Points, in no order, along strands that fork and pass close to each other.
Two points are linked if the straight distance between their rows is under 77.6. Some points are linked to none.
sor: [ -8 -19 -11   6   2   3  -7   7   7  11   6 -14  -6  19 -18 -14  22  35
 -12  -1  16   8  21  14  -1  22   3  16  -6  14  49  28  18   6  22 -13
  32   4 -28   4  25  19 -17 -12  -2   3 -13 -40  20   9  -3  -2  -9  -7]
Nufam: [ -7 -13   3 -12 -21   1 -10  12  -2  18  33 -15 -18   4 -15  -5  37   3
  -6   0  -5   8  34  16   3  22 -20  -8 -19 -13  33  17  -4  15  -4 -19
   7  24 -19  -4  22   3 -19 -32   8  -2  -7  11  -7   6  -8  -1   7  -3]
Kip: [  5  17  -4 -28 -20  19 -21  -9   2  13  15  -2   5 -38   7   7   6  -3
   6  23  -4  -4 -24  16 -22  16  -5 -15  29  -3  -2  -8  34  -6  -6   1
  -4  23 -19 -34 -23  10  -6  23   7   9  -3  19  -2 -15  27 -20  -6   1]
siboz: [ -7  -5  -3   1  31  10  16  15  -1  -1 -13  -7  12  11  20  -1  -1   6
  -4  11 -28 -15  30 -20  -3   0   4  15  -4  12  -6   7 -15  -7 -29  10
 -27  -5  -9  16  11 -19  22  -1  -2 -15   2 -13  13 -19 -20  24   9  -8]
dufep: [  4   3   1   2  13   4  14   3   2 -10   0  -3 -28 -11   1  38  18   6
   2   6  17 -11 -18   4  -7  -9  -7  -6   4  -9 -16 -17  13  12  27  -9
  24  -4   9 -18 -30   1  -6   5  -7   8  10   7  15  -4  23 -26 -23  18]
buga: [ 10  -1  -3  23   9 -30 -10 -20   2 -18 -10 -16  10  38 -30  -4 -10 -12
  -6 -11  36  -6  -1 -12   5 -25   7   0  -5  -2  -4  11 -16  13  21   0
  38  -6  26   1   4  23   8   4  11 -27   4 -19 -17   4 -11 -13  -7 -14]
tor: [-10  -2  -3   5  30  20  23  19  -6  26  -4  12 -20  -5  27  23  15  16
  15  16 -13   8  14   7  -9  10   4  33 -37   5   9 -25  -4   8 -16 -17
 -14   6  -4  18  -6 -25 -23 -11   2  20  13 -12   5   4 -10  -1 -12  11]
det: [  7   2  20   5   2  -8  -9 -24   1 -15  -7   1  20 -16  -8 -19 -27 -27
  -2 -30   6 -17   6 -11   5  -2  -7 -13  17   7 -15  -1  -7  -3  -6  13
  -3  -4  12 -10  -3  11  27  13   0   1 -10  15  -4   8  -5   9  19   1]
Zuz: [ 11  15  -8  25  -6  -7 -15 -19   5  -8   2   0  16  10 -10 -12 -12   3
  -5 -10  25  -4 -22   2 -27  12   7  12   3   7   8   7   7 -10  -4  12
   4 -17   0   6  11  -1  -7  11  -5  -5  -4   2 -27   4  -9  -2  21 -16]
moze: [ 13   3   1   9  33   9  19 -25  -6 -11 -11   2 -18 -11   4  18  -1   4
   2 -14  30 -11 -14   3 -16 -19   6  -5 -16   7  -5  -9   9  -8  17 -16
  29 -26   9  -3 -24  13 -11  -3  -4  20   2  -8   0  21  -2 -27 -11  13]
Ronof: [  4 -10   7   6  16   3  25 -21   7 -26 -14   3 -10  10  -6  18 -10 -15
   6 -15  12 -19   4  -4  10 -30  -2 -20 -17  10 -23  -4  -6   3   9   4
  11 -17  26   2 -21  15  15  -4   2  -5   8  -5   1  -3  -5 -12 -12  12]
Lodup: [  7  -1 -17  22  36  23  30 -12  -7  -5 -22  -9  -1   2  14  29  -4   9
  -1  -5  10  -6   4   0 -17 -21  14   9 -14  10  -1   0  -5   6  -9 -14
   8 -27   3  18 -23   8   0  -3   0  11  10 -21   4  -8 -14  -3  -5   8]
bozir: [-19  -6   5   7  10 -13   4   7   3 -15 -16   9  12  18  11  -7 -15   0
  -1  -7 -24  -5   5 -24  21 -31  13  11   8   3 -11  -4 -33  -4  -5  15
 -16  -7  11  12  -1  -5  26   6  -8 -18   8  -9  12 -20  -7  29   2 -26]
Pomo: [  3  22  -6 -14 -21  26  -9  -1   2  27  10  12  -1 -29   6  15   5 -10
   8  27 -11   0 -16  14 -25  13  12 -11  -4  -5  -3 -16  14 -11 -26   4
 -10  14 -15 -24 -23  -8  -3  14  11  17   3  15 -12  -9  17 -12 -11  11]
tofe: [  2   8  12   5 -20  -6   1 -30  10 -16   5   1   9  -9 -10  -9 -16 -23
  -4 -16   9 -12 -16  -6   3 -13  -2 -15  11  -4 -24  -5  -9   0  -3  18
   1  -1  18 -14 -13  10  20  11 -10   0   1  14 -11  12  13  -7   3   7]
mesor: [ -7   5  13 -17  -2 -13  15  13   8  -6 -18  13   1   4   0   7 -10  -1
  11 -10 -13  -3 -18 -12  24 -35   8 -11   0  -9 -26  -5 -10   2  10  11
 -11   3  26   5  -8   0  12   5  -9  -2  10   3  18 -14   4  16  -6   8]
lesur: [ 12  -7 -15  11  30  16  20  -1  -3   2  -8 -15 -15  -1   7  15  -2  11
  -6  -9  19  -3   4   2  -8 -15   7   7 -20   9   6  10  10  11  12 -24
  25 -19  -4  11 -16   9 -16  -3   1  14   3 -21  11   9  -9 -10 -11   5]
vero: [ 20 -10  -8  12  18 -25 -23  -4   3 -25  -7 -18  21  13 -29 -36 -14 -29
 -11 -23   9 -12  11 -25  18 -24  -3   7   9   7   0   3 -23 -10  11   0
   9 -22  15  10   6   7  19  15   5 -17 -14 -21 -12  -1  -7  19  22 -33]
labi: [ -2  25   4   9  -5   2   2 -26   8 -17  22  10   7  -7 -14  12   2 -18
  -2  -9  17 -10 -20   2 -11 -12  -5 -23  15  -7 -23 -24  -3  20  -5  21
  18 -15  11 -28 -19   7  11  18   1  -3  -1   9 -22   6  22 -31 -13  12]
tareg: [  1  -5 -17  25  24   8  28   1   8 -12 -19  -7   3  24   7  18 -19  13
  -8  -5   1  -4  12  -1 -11 -26  18   9  -8  11  -1   9 -13  12  -8   0
   3 -27   4  20   2   5  15   7  -6  -5   6 -22  -6 -12 -13  -1   0  -9]
Fadug: [ -1   4   5 -19 -11   2 -10  14  -5  16  11  10 -20 -15  15  -8  -2  17
   7  19 -17  11 -40  -5  -4  17   7  17 -11 -13   8 -18  22 -22  16 -10
 -12   5  -1  -2   2  -7 -24  10 -12  19  11   5  18  10   5   0  -2   3]
Von: [ -2   2 -43  17 -32   3 -28   2   7  14  12   4  10  25 -12  -2  20  16
 -12  16  22  14  -4  18 -21  29  11  11  -8   5  33  24  -1   2  -4  10
   1   4 -23   4  17   2 -12   3   6 -10  -4 -12 -35 -18   1   4   3 -20]
Paza: [ 10  -4   3   5 -10  11   0   1  17  -1  -1 -16  15  -4  -2   2 -25 -23
 -14  -5 -18 -18   2  -6   1 -14  -7  -7  22  -8 -20   5  -5  20 -20  17
 -11  10   6   2  -3   7  37  11  -1  -9  -4  10  -8 -18   8  22  17  -6]
nuvo: [  5   2  16 -25  50   8  -1 -10 -21   3 -14   4  11 -21   9 -16 -12  -3
  -1   5 -26  -3  13 -22   4   7   4   1  25  18  -1  -5  14 -40  -6  -2
 -29 -26  -9  -2   7   3  18  16  -6  10  -6  -9  25  -6 -17  14  20   4]
natot: [ -3  -1 -23   3 -34  10 -15 -14   4  10  30   0   3 -10 -14  -9  21  -6
   4  -8   8  -1   9  22 -21  39 -19 -19  -4  -2  13  22   8   7 -16  11
   3   9 -16 -13   9   6   1 -16  14   2 -10  14 -44  -7  -5 -18  22   0]
tekoz: [ 15  -3   6 -15 -10   0  -4 -10  -1  -3   8 -18   3 -24   2   5  -5 -24
  -1  -7   9  -8 -14   9  14   1 -17 -30  19  -3 -21   8  24   7   7   7
  16   3   9 -12 -10   2   7  -2   7  -1  -7  24   3   4  26  -8  -1  17]
boror: [ 10  -2  -7  22  -4 -29  -8  -5  15 -18  -8  -6  -4  26 -17  10   0   8
 -11   0  32   1 -15  -4  -2 -26   9  -4   3 -11  -9   6 -10   8  31  -5
  34  -1  15   5   0  21 -10   2   0 -17   5 -16  -5   7   4 -21 -17  -7]
tum: [-10  11  30 -10  19  -2  18 -14 -17   8  -3  26   6 -15  13   2  -2 -10
  18  12 -23  11  33   5  10  17  14  -9 -15   4 -12 -29 -40  11 -36   3
 -29  13   3   1 -18 -27  -8 -23 -17  -9   1  20   2  20  -5  -1   9  25]
zur: [ -9  -3  12  23  11  -6   9 -12   7 -29 -17  13   4  22 -13   9 -14 -13
   9 -28  14 -10   7  -8   1 -34   1  -8  -9   8 -22  -7 -24  15  -2  14
  10 -16  26  -1 -19   9  30   9  -5 -11  11  -1 -14  -6 -12  -9  -4  -2]
gani: [  5  14  19 -11  17   0  -1   8  -7  13 -12   8 -18 -19  17  -1  -6  14
  11   3 -10  10 -21  -7 -17   3   5  16 -14   6   7 -21  25 -28   4 -21
  -9  -8   9  -1  -5  -6 -22   1 -23  32   6   4  21  16  -5  -5   5  18]
suba: [  0   7  17 -17 -25  -9 -20  16   2   4  14 -12  12  -4   2 -34  -8  -7
  -1  -5 -26  -3  -7 -16  23   0   3   0  17 -10 -10   2 -14 -13  -7   8
 -35   7  -3  -1  32  -8  11   8  -1 -13  -7   7  -6  -6  -7  35  25 -11]
vog: [ -6  17   6 -24 -29   9   0  18   0  17  -7   8  10   3  27 -25 -20  -1
   5  24 -50  13 -32 -11  10  -1  10  19  19  -8  -5  -2   4 -23   5   6
 -37   5  -8   1  12  -4   0   9  -9   4   4   1  18  -4   0  27   9  -7]
Bof: [ 16  -7  -7  15  -4  10  13  -6  18 -14 -21 -14  14  13  10  14 -30  -3
 -17  -8  -1 -27  -1 -17 -12 -23  -2  -7  28   4 -13   4   5  23 -10  14
   0   0  11   7 -17  14  36  16   0  -3  17  -3  -8 -22   3   2   8 -13]
pib: [ 16   0  -3  14  22 -26 -11  -9  -3 -26 -16 -10   9  24 -20 -21 -12  -3
  -9 -21  18  -7   1 -16   2 -27   6   7  -4   8   6  10 -18  -8  14   1
  27 -26  18  10   8  12   5  -2   6 -18  -6 -26  -9   5 -11   7  10 -18]
mifa: [ -3   9   3 -11 -14  -7  11   4  -1  -4  13   3 -29  -9  -3  38  14  -9
   8  16   9   5 -11  16   7 -20   0 -28   0 -19 -24 -21  -1  14  10  -1
  19   9   5 -20 -23  -8  -6   3  -6 -16   7  17  11  -3  26 -20 -29  13]
keteg: [ -3  13  -9  -5 -29 -20  -5  15  12 -13 -12  15   5  22   5 -19 -16  12
  -1  12 -16  17 -35 -16  14 -33  12  17   7  -9  -2   2  -7   2  14  27
  -5 -12  18   1   5   7  -4  18  -6  -8   9 -14   7  -1   5   9   0 -30]
nefif: [  6 -23   6 -18  11 -15   7  22 -14   7  12  -6 -29 -20  -6  12   3   1
   1   3  15   8 -16  14  20  -3 -10  -3   4  -6 -16 -10  20  -4  46 -24
  16   7  10 -14 -12  -8 -14  -6  -3  17  -1  11  28  18  22 -20 -16  19]
Tipe: [ -1  21   6   2  -8  24   3 -14  -5  27  -1  28  30 -29  14  14  -6 -17
  14  23 -14   6  -7  18 -27  16  10 -18   1   8  -5 -25   2 -10 -44  -1
 -28  12  -8 -14 -21 -11   3   9   4  27  -1  18 -10   1   7 -19  -6  25]
nam: [  2  19 -21  19 -17  16  -7 -29   4   6  22   9   9 -19   1   8  -5 -10
  -9   2  25  -3 -16  10 -33  20  -5 -12   5  -4  -1   8  20   3 -18  11
  10  -3 -14 -12  -3  -2   7  20   8   3  -1   8 -38  -4   5 -18  11  -3]
Nanef: [  5 -11  17  -8 -17   2  -6  18  -2   3  19 -16  -1  -6  -8 -10   7 -14
   6  -6 -14  -1  18  -7  27  10 -18  -9  -7 -16   0  11 -12   0 -11  -3
 -15  12   2   4  30 -12   5 -26   9 -11 -14  21  -3  -3  -3  24   8   4]
Bik: [-15   7   5  -7  20  -1   2   5 -17  -2 -13   5  17   8  17 -14  -9  -2
  -9   4 -41   1  28 -27  12 -10  16  18  24   9 -19  -8 -30  -8 -28  15
 -31   4  -8   7  11  -9  30  11 -14 -18   2  -1   6 -14 -12  28  11 -21]
runer: [  7 -36  13 -26  -9 -11 -10  19 -17  14  23  -9 -24 -15  -4  -4  18  -5
   8   7  -8  13   7   9  20  25 -38 -12  -5 -20  14   5  21 -12  19 -28
  -4  34  -1 -11  14 -16 -11 -22  15  22 -12  13   8  10  17 -16   0   8]
lun: [  7  12  -6 -12 -10  15 -13 -10   1  -1  22 -15   7 -31   1  16   5 -17
  -4  10   5  -7  -7  17 -11   2  -9 -31  35  -9 -21  -3  25  13   0   1
   9  21 -14 -25 -20  11  12  14  13  -1 -12  26   4 -12  28 -17  -8  14]
kad: [ 17 -15   6   1  -3 -20 -13 -12   3 -17  -2 -18  21  -1 -24 -26 -21 -42
  -1 -33  11 -22  14 -15  19 -14 -12  -8  23   0 -10  13  -8   4  -2  11
   4  -3  14  -5   8  -1  29  11   8 -12 -22  -1 -15   1   2  25  23 -24]
bep: [ -1 -14  15  -7 -23 -17   0  24 -12   5  17 -16 -11  -7 -21  -9  21  -3
   1  -7  -1   5  25  12  32  18 -15 -21  -8 -17   8  17  -7   9   9 -14
   6  17  -6   2  26  -8 -16 -35  13 -21 -13  14  -5   9   2  -3  -9   0]
Dib: [  1  -1  -4   1 -16   0   2  15   7   4   1 -12 -14   6   0   3   8  15
  -4  15   3   6 -10   4  -7  -3   9  12  -3 -15  11  13   4   4   4  -6
   8  13  -6  10  10   1 -19  -1   1  -9   2   3  -2   3   7  13 -10   4]
zaga: [ -2 -11 -23  -4   3  13  -7   5   2  10   6 -17  -2  23 -19 -22  23  35
  -3  -3  -1  11  11   2  -9  39 -17  33 -14  18  46  28  16  -8   6  -2
  15 -20 -35   5  30  16 -17  -6  -7  10 -16 -31  -4   3  -9   3   8 -17]
mub: [-29   1  18  25  -1  -5  -4 -35  -5 -29  -9  19  12  20 -17  -6 -21 -24
  10 -31  11   0  13  -3  20 -20   5 -14 -23  10 -26 -12 -45  24  -5  16
   0 -12  34 -11 -19   8  28   2  -2 -10   4   8 -15  -5 -16 -21  -4   4]
Tose: [  5  13 -25  26 -18   5 -15  -2   6   0  12   6   6  22 -12  -6   9  10
  -6  -4  28   2 -11   4 -24  23   9  20 -13   5  25  16   1  -3 -12   0
   3 -10 -16   8  22   4 -10   7  -3   0  -1  -7 -48  -1 -15   4   6 -14]
gikat: [-10  -1 -24  18 -12  10  10  19   7   2  -2 -23   0  35  -1   5   9  37
 -17   6  -6   3  19   4  10  -5  13  23   3   9  19  24  -5  27   7   1
  22  -2 -18  20  15   4 -12  -9  -6 -18  -8 -52  13  -2   2  14 -22  -6]
peb: [  3   0  30 -13  29   7  11  -2 -16  18 -15  19 -15 -28  23   6  -7  -2
  18   9 -16   8   3  -2  -5  12  -9  12 -12   8  14 -35   5 -27 -14 -22
 -21   8   0   1  -8 -20  -9 -12  -8  20   4   5  24  26 -11 -10   5  26]
gataf: [  9   7  -5  -2  25  11  10  -4  -4 -10  -8  -6 -20 -12  10  18  -2   9
  -2   3  21 -11 -32  -2 -20  -7   0   2   6   2  -5 -19  30   0  23  -8
  29 -14  -1 -11 -27   5 -19  12 -11  17   5   1   7   3  19 -25  -5   9]
kazot: [  8  14   7   7  29  20  28 -20  -9  12 -24  34  32  -7  16  11 -10   1
  -1   5 -16  -7  28  -5  -1  10  23 -11  23  20 -16 -14 -17  -2 -38  17
 -30  11  -1   3 -18  -3  24   0  -6   8  21  17   2  -9  -6   4   5  10]
Kag: [ -2  -8  -5  -5  -2   6 -11  -6   4  13  17  -9  -3  -4  -4  -2  14  -7
   2  -3   9   0   3   6 -17  28 -30  -6  -3 -10  14  11  29   3  -8  -6
  11  18 -14 -10   6   8  -6 -17  10   6  -6  23 -16  -1  -2 -11  12   5]
bepam: [ -4   0  -2  10  32   9  34  -5   0 -18 -25  14  -8   2   6  26  -7   0
   9  -6   0 -14   7  -2   0 -29  19 -13 -13  10 -18 -12 -17   8  -7  -4
  -3 -16  18  11 -29   2  10 -12  -3   4  19  -5  13 -10 -18  -8  -9   4]
doli: [ -2  -5  -9   7  -2 -10   2  -8   2 -20   1 -10  -8   8  -8  27   2  -3
 -10   0  28  -8  -7   9 -10  -7   5  -4   9  -7 -10  10   9  14  25  -7
  34   1   0   5   0  14  -7  -5   4 -17  -2   5   3   2  11 -23 -16  -4]
Bab: [  7  20 -25  11 -29  17 -16 -19   5  15  21  10  16 -14 -10  -9   7 -10
   4   1  16   4   0  14 -23  25  -4  -7  -6  -6  12  15  10 -10 -31  14
 -22  -4 -20 -10   9  -2   1  10  15   8  -7  10 -49   1  -7   2  12  -9]
dadu: [  4   7  11  -7 -21 -10 -20  -2   2  -3   7  -6  10 -12  -8 -37  -8  -9
   1 -12 -10  -2 -20 -17  -1  15   2   2  16  -2  13  12  -1 -24  -1  12
 -26  -1   2  -3  29   0  -5   6  -6  -3 -12   5  -8   2 -12  20  25 -13]
votof: [ -5 -12   0  -9 -11   8  -2   0  -2  22  18  -4  -8  -3   0   0  29   1
  12   0 -14   2  20  21 -12  31 -26  -2 -25 -11  24   4   9  11 -22  -9
   4  26 -18  -4  13 -10 -10 -28   9  13   2  20 -14   3  -4  -5   7   3]
Gez: [  1  17  18  -1  11  26  19 -17   7  14 -15  21  24 -25  19  22  -6 -13
   7   7 -10  -7   8   6 -16  15   3 -13   8   7 -10 -24  -2   5 -39  12
 -20  10  -6   2 -25  -7  19  -5  -2  12  13  18   7  -4   7  -4   0  23]
zib: [ -2  12 -16  -4 -28  -2  -4  14  11  -4 -13   6  -5  12  11 -10 -12  18
 -10  22  -7  19 -34  -6  -4  -9  21  25   0  -1   3  -1  15 -10  12  22
  -7 -25   5  12   1  -4 -17  15 -20   8   7  -9  11  -1   5  17   4 -16]
vuke: [-14 -11  -9  -4 -30 -13 -32  -8   5 -12  21 -13   8 -14 -11   6  13 -13
 -13  -7  26   1  12  25  -8  15 -16 -17  16  -5  -2  26  -3  16  24   0
  19  23 -17  -6   7   7 -14  -9  27 -16 -15   8  -5 -16  -5 -17   1  -6]
kifi: [-12  13  14 -24 -19 -18  -9  20  -4   0 -10   5  17   2  12 -29 -16  -8
   2  -4 -39  10 -24 -18  29  -9   5   3  22  -9 -10  -3  -5 -24   8   7
 -38   0   6  -5  26 -14  13   5  -7  -2  -8   3  14  -2   1  33  11 -10]
Kugez: [-17 -10 -29  16 -36  -2 -24   0   9  13  24  -6   1  13 -18   1  29  20
 -12   4  10   6  18  23 -13  28   2  -1  -2   1  31  30  -5  11   3   4
  15  24 -20  -3  16   9 -14 -14  14 -12  -1   3 -18 -14  -7   4   3 -13]
Ler: [  5 -10  -7   5 -12 -26 -27 -18   6 -15  14 -13  15  -4 -20   4   2 -24
  -9 -18  42  -1  10  10   0  21 -22 -19  22  -3  -5  19  15   9  30   3
  31   8   0  -3   4   9  -3 -12  23 -25 -14   3 -19   5   0 -23   7   6]
fonun: [ -5   4   6  -7 -13  -5  14   4  -2  -3  -4  10 -18  -9   2  18   3  -4
  11   9  -6  -8 -27   6  11 -25   7 -18 -12 -17 -22 -15  -1   2   8   5
   0  12  22 -10 -16  -5  -3   7  -4  -2  18  10  17  -1  18   0 -24  20]
Fuzat: [ 20 -19  -4  -5  11 -23   1   0  -7 -18  -5  -8 -11  -5  -8   1  -2 -19
   4 -11  28  -7 -13   8  23   0  -9 -30   8  -5 -17  12  19  -3  41 -11
  30 -22  18  -8 -14   6  -4   3   7   6  -4   6   9  19  18 -13 -10  13]
fev: [ -1  12 -31  -5 -28  21  -1  13  12   9 -11  -6  -9  14  12 -13  -1  25
 -11  19  -3  17 -18   3 -15  23   0  35   2   2  27  10  29  -1  11  18
  -6 -15  -7  17   5   5 -14   9  -6   8   0 -12  14  -4   8   7   9 -18]
fotep: [ 20 -40  32 -30  15  -6   7  30 -21  18  17  -2 -29  -4   1 -14  18 -12
   9   5 -18   8  30  13  27  23 -39 -11 -18 -15  14   2  21  -3  23 -42
   0  26   4  -4   3 -17  -7 -32  24  37 -10  -5  20  18  18  -5 -17  15]
lorup: [ 10 -15  -6   5  -6 -29  -9 -12  -7 -23   2  -7  -3   1 -18   4  -1 -23
 -14 -12  43  -4   3   8   6  -3 -11 -19  13   4 -16  17   4   9  25  -8
  32  -3  12  -8  -4   8  -8  -7  18 -13  -4  11 -10  15  14 -20  -6   5]
dob: [ -2 -17  -4   0   0   2  -1  11  -2   5   6 -19 -11   8  -2   1  10  19
 -15  -2  13   3  23   3  10   7  -4   8  -8   2  21  15  11  15  10 -16
  24  10 -26   8  14  11 -24 -13   5  -1  -7 -10   5   6   5  -2  -9   1]
kunu: [ 21 -10   5 -11  30 -10   1   6  -8  -8  -4  -4 -30 -13  -8   1 -11   1
   7   1  31  -2 -30  -1  18  -5  -4 -13  -4  -2  -9  -3  25 -14  47 -20
  25 -14  18  -9  -6   1 -13   1  -8  23   1   5  21  14  24 -13 -12  18]
sino: [-10   8   8  -8   3   9  14   8   5   7 -21  12   3 -10  30  12  -2   6
   5  19 -19   2 -10  -4  -2  -2  14  10   3  -3  -4 -22   5  -6 -13   3
 -21   6   4  10  -9 -16  -5  11 -11   5  20   2  25  -5  -3  16  -2  14]
suges: [-15   8  -2   2 -20 -18  -8   9  10 -20  -9  15   7  36 -15 -20 -19   4
  12 -10   3  12 -16 -22  23 -43  16   5  -6 -10 -17  -8 -25  10   4  15
  -5   5  33  -2   3   4  12  20  -6 -10  15 -11  -1 -11   2   5  -8 -23]
sif: [-24 -20 -20  -4 -41  -7 -30   5  15   9  24  -7  12  -7  -9   6  25   5
  -6   7  14  18  12  34 -19  13 -13  -7   3   2  25  24   6   7  22 -11
  12  24 -28  -8   5  14 -16  -6  25  -9  -4  11   4 -23   3  -5  -5 -12]
Fov: [  8 -10 -25  21  14  16  11   5   5   1 -11 -22   5  28   4   7  -2  20
 -13  -3   0  -3  11   3  -8 -11   7  14  -3  10  18  21   2  21  -5  -1
  16 -11  -5  23  11  15  -3   1   3  -8  -5 -34  -3  -5  -6  14  -5 -15]
tadub: [ -8  19   1 -13 -24  13  -2  18  12  15 -19  16  10   0  31  -4 -12   9
   0  26 -39  20 -30 -13   5  -6  25  11   1  -6  -4 -17   7 -16 -12   8
 -30   2  -1   4 -12  -3 -10  13   5  14  16  -2  24 -10   1  26  -1  -3]
redur: [ 15  -5  21  -9   8 -20  -3  -5 -10 -14  -7   3  -8  -7 -12 -14  -6 -16
   6 -21  10  -8 -10  -1  23 -13  -1 -16  -7   0  -9  -3  -7 -18  10   2
   3 -16  23   0   7   1  -3  -3  -1  -4 -13   5   4  20  -9   6   3  10]
lesev: [ -9   3   7   5  26   3  19   4 -12  12  -6  21   1  -3  16  14   6  -1
  15   4 -22   6  34   0   4   8  14   5 -20   6  -8 -19 -25   3 -29   9
 -26  -3  -5  15   1 -22   0  -9  -2 -13   1  12   8   3 -19  15   4  13]
Lor: [ -7  -6  -4 -13   6  12   7  25  -6  33   5  -4 -27   6  21   2  16  28
   8  13 -17  21  -4   9  -4  17  -2  42 -36  -5  22 -11   4   7   1 -21
  -4  10 -17  10   5 -19 -25 -18  -3  23   7 -22  10   9   0   4 -19   4]
Lif: [ -5  -4  -5  14   8  -3   5   0  10 -18 -24  -6  15  24   3   4 -27  -9
  -3 -16 -16 -18  16 -20   2 -39   1   3  19   8 -10   0 -18  13 -17  18
 -13  -9  22   6 -13  16  40  21  -4 -13  10  -9  -4 -26  -6  17  12 -23]
Pofib: [ 13  17   1   6 -20 -17 -32 -13  11 -10   5  -8  15  -1 -24 -33 -13  -7
  -8 -13  13  -5 -28 -16  -7  16   1  10  18   0   9   0  -4  -9   8  16
  -7  -4   6  -7  14   5   3  16  -5  -7  -4   4 -22   1 -16  10  32 -22]
vod: [ -1   9  11  -3  11  19  22   3   1  12 -14  13   4 -26  21  20   2   4
  11  10  -9 -10 -18   2 -14   1   4  -4  -4   8 -10 -31   8  -4 -18  -6
 -12  11   4   1 -28  -7  -2   3  -8  20  13  12  18   2   9 -10  -1  15]
kor: [ -5  13   6   6  23   5  15 -15  -8   2 -20  28  16   6  18  -5  -5   3
   4   2 -30   4  28 -22   3  -4  21   2  30  16 -19  -6 -28  -9 -40  24
 -28   3  -2   5 -12  -5  26  13 -19   2  14   8   6 -21  -6  19   6  -5]
mabeg: [-16  -4  -9  -6  19   2 -14  13   7  10  13 -15  10  12 -22 -35  33  26
   1   0 -18   0  13  -8  -7  26 -20  23 -26  13  41  23  -3 -20  -3  -9
  -4 -14 -32   7  38   4 -12 -16 -10   0 -25 -26  -5   5 -22  11   1 -12]
Zok: [ -7  -5  -4   9  38   8  26   7 -11   8 -11   9  12  10  18  15  -2   1
   2   5 -21  -3  57  -3   1  -2   9  -1  -1  17 -10  -9 -31  13 -36   5
 -22  -5 -15  20  -4 -21  28  -6   4 -28  14   0  -3  -9 -15  17   2  -6]
piza: [ -4  -4 -24  18 -25  -3   7  17   8  -2  -2 -11 -16  32  -1  11   7  35
 -18  12  10  15  -6  -1   6 -18  18  21  -1  -5  18  13  -2  22  12  -4
  15   2   3  17  11   7 -22  -4  -7 -13   3 -25   9  -5   8   9 -17 -13]
kelo: [ -1   0  34 -21  30  -1  12 -10 -21   9 -11  35  -2 -16  28   0   2  -7
  17  13 -27   2  22  -2  12  16   7  -4   0   8  -1 -33 -18 -21 -17  -3
 -38  13   7  -7 -11 -13 -11 -13  -9   5   1  18  25  21  -2  -2  13  29]
Noz: [-19  11  17   5 -12 -22   1  -5  -4 -14  -8  18  -5   9 -13  -6  -8   3
   7 -11  -3   3  -5  -5  18 -30   9  -3  -9  -2 -18 -14 -28  -9   2  14
 -12   0  19   1   7   3   8  12 -11  -8   6   4  -1   1 -14  10  -4  -1]
dofu: [-12  -5  15 -10  27  20   3  23  -6  20  10  -2 -21   8  12 -13  15  37
   8   5 -10  19  14  -1  -6  14  -7  43 -41   5  27  -4  -5 -18  -4 -29
 -13  -5 -25  21  20 -17 -16 -16 -10  20  -3 -27  10  23 -16   4  -3   8]
mabo: [-13  -8  11  -7  23   9 -12  23  -5  13  15  -8  -1   8   4 -19  26  22
   8   9 -29  -1  19  -9   7  21 -19  24 -29   3  29  10  -2 -26  -7 -16
 -10  -5 -29  18  36  -9  -7 -15  -1   5 -18 -12   8  10 -19  17   7  -5]
kefud: [  8  22 -11  22  -6  13   7 -29   3   1  27  11   6 -10  -6  28   3 -10
  -8   1  23 -13  -7   8 -32   3 -11 -14  26  -7 -16  -4  26  15 -11   9
  18 -12  -4 -19 -21  -6   8  21   6  -1  -4  17 -28   2  14 -33  -9  16]
gilo: [ -3 -29  18 -19 -11 -27 -13  26 -17   5  21 -11 -27 -23  -8  -4   9   5
   1   6  13  23   2  21  26  10 -14 -10  -1 -11   3   5  17 -14  43 -34
  14  22   2 -12   9 -13 -24 -20   9   9 -10   8  17  11  13 -20 -16  17]

A fork is a point with three links. Follow the links from the first point to the second and name the forks in between, in order.
buga; tekoz: lorup > Gez
runer; Kag: lorup
dofu; moze: Lodup
Bof; vuke: Bik > Gez
Kip; lesev: Gez > Bik
lun; Von: Gez
Lif; pib: Bik > Gez > lorup
kor; buga: Gez > lorup
fotep; siboz: lorup > Gez > Bik
Fadug; Gez: Bik

Follow the links from the first point to the second, and from the first to the third. Name the last point that the two ways share.
dofu; dufep; mub: Lodup
nefif; Pofib; Nanef: lorup
piza; mub; Noz: Lodup
Tipe; runer; kad: lorup
Kip; tofe; Fadug: Gez
vuke; tekoz; Paza: Gez
Zuz; tum; Paza: Bik

Name the points in between on the shortest way along the links from the first point to the second, in order.
mifa; mabeg: dufep > gataf > moze > lesur > Lodup > tareg > Fov > gikat > piza > Dib > dob > sor > zaga
natot; Kugez: Bab > nam > kefud > labi > tofe > det > kad > vero > pib > buga > boror > doli > lorup > Ler > vuke > sif
kelo; nefif: tum > lesev > Zok > siboz > Bik > kor > kazot > Gez > vod > sino > tadub > vog > kifi > suba > dadu > Pofib > Zuz > Tose > Von > Kugez > sif > vuke > Ler > lorup > Fuzat > kunu
Paza; Tipe: Bof > Lif > bozir > Bik > kor > kazot > Gez
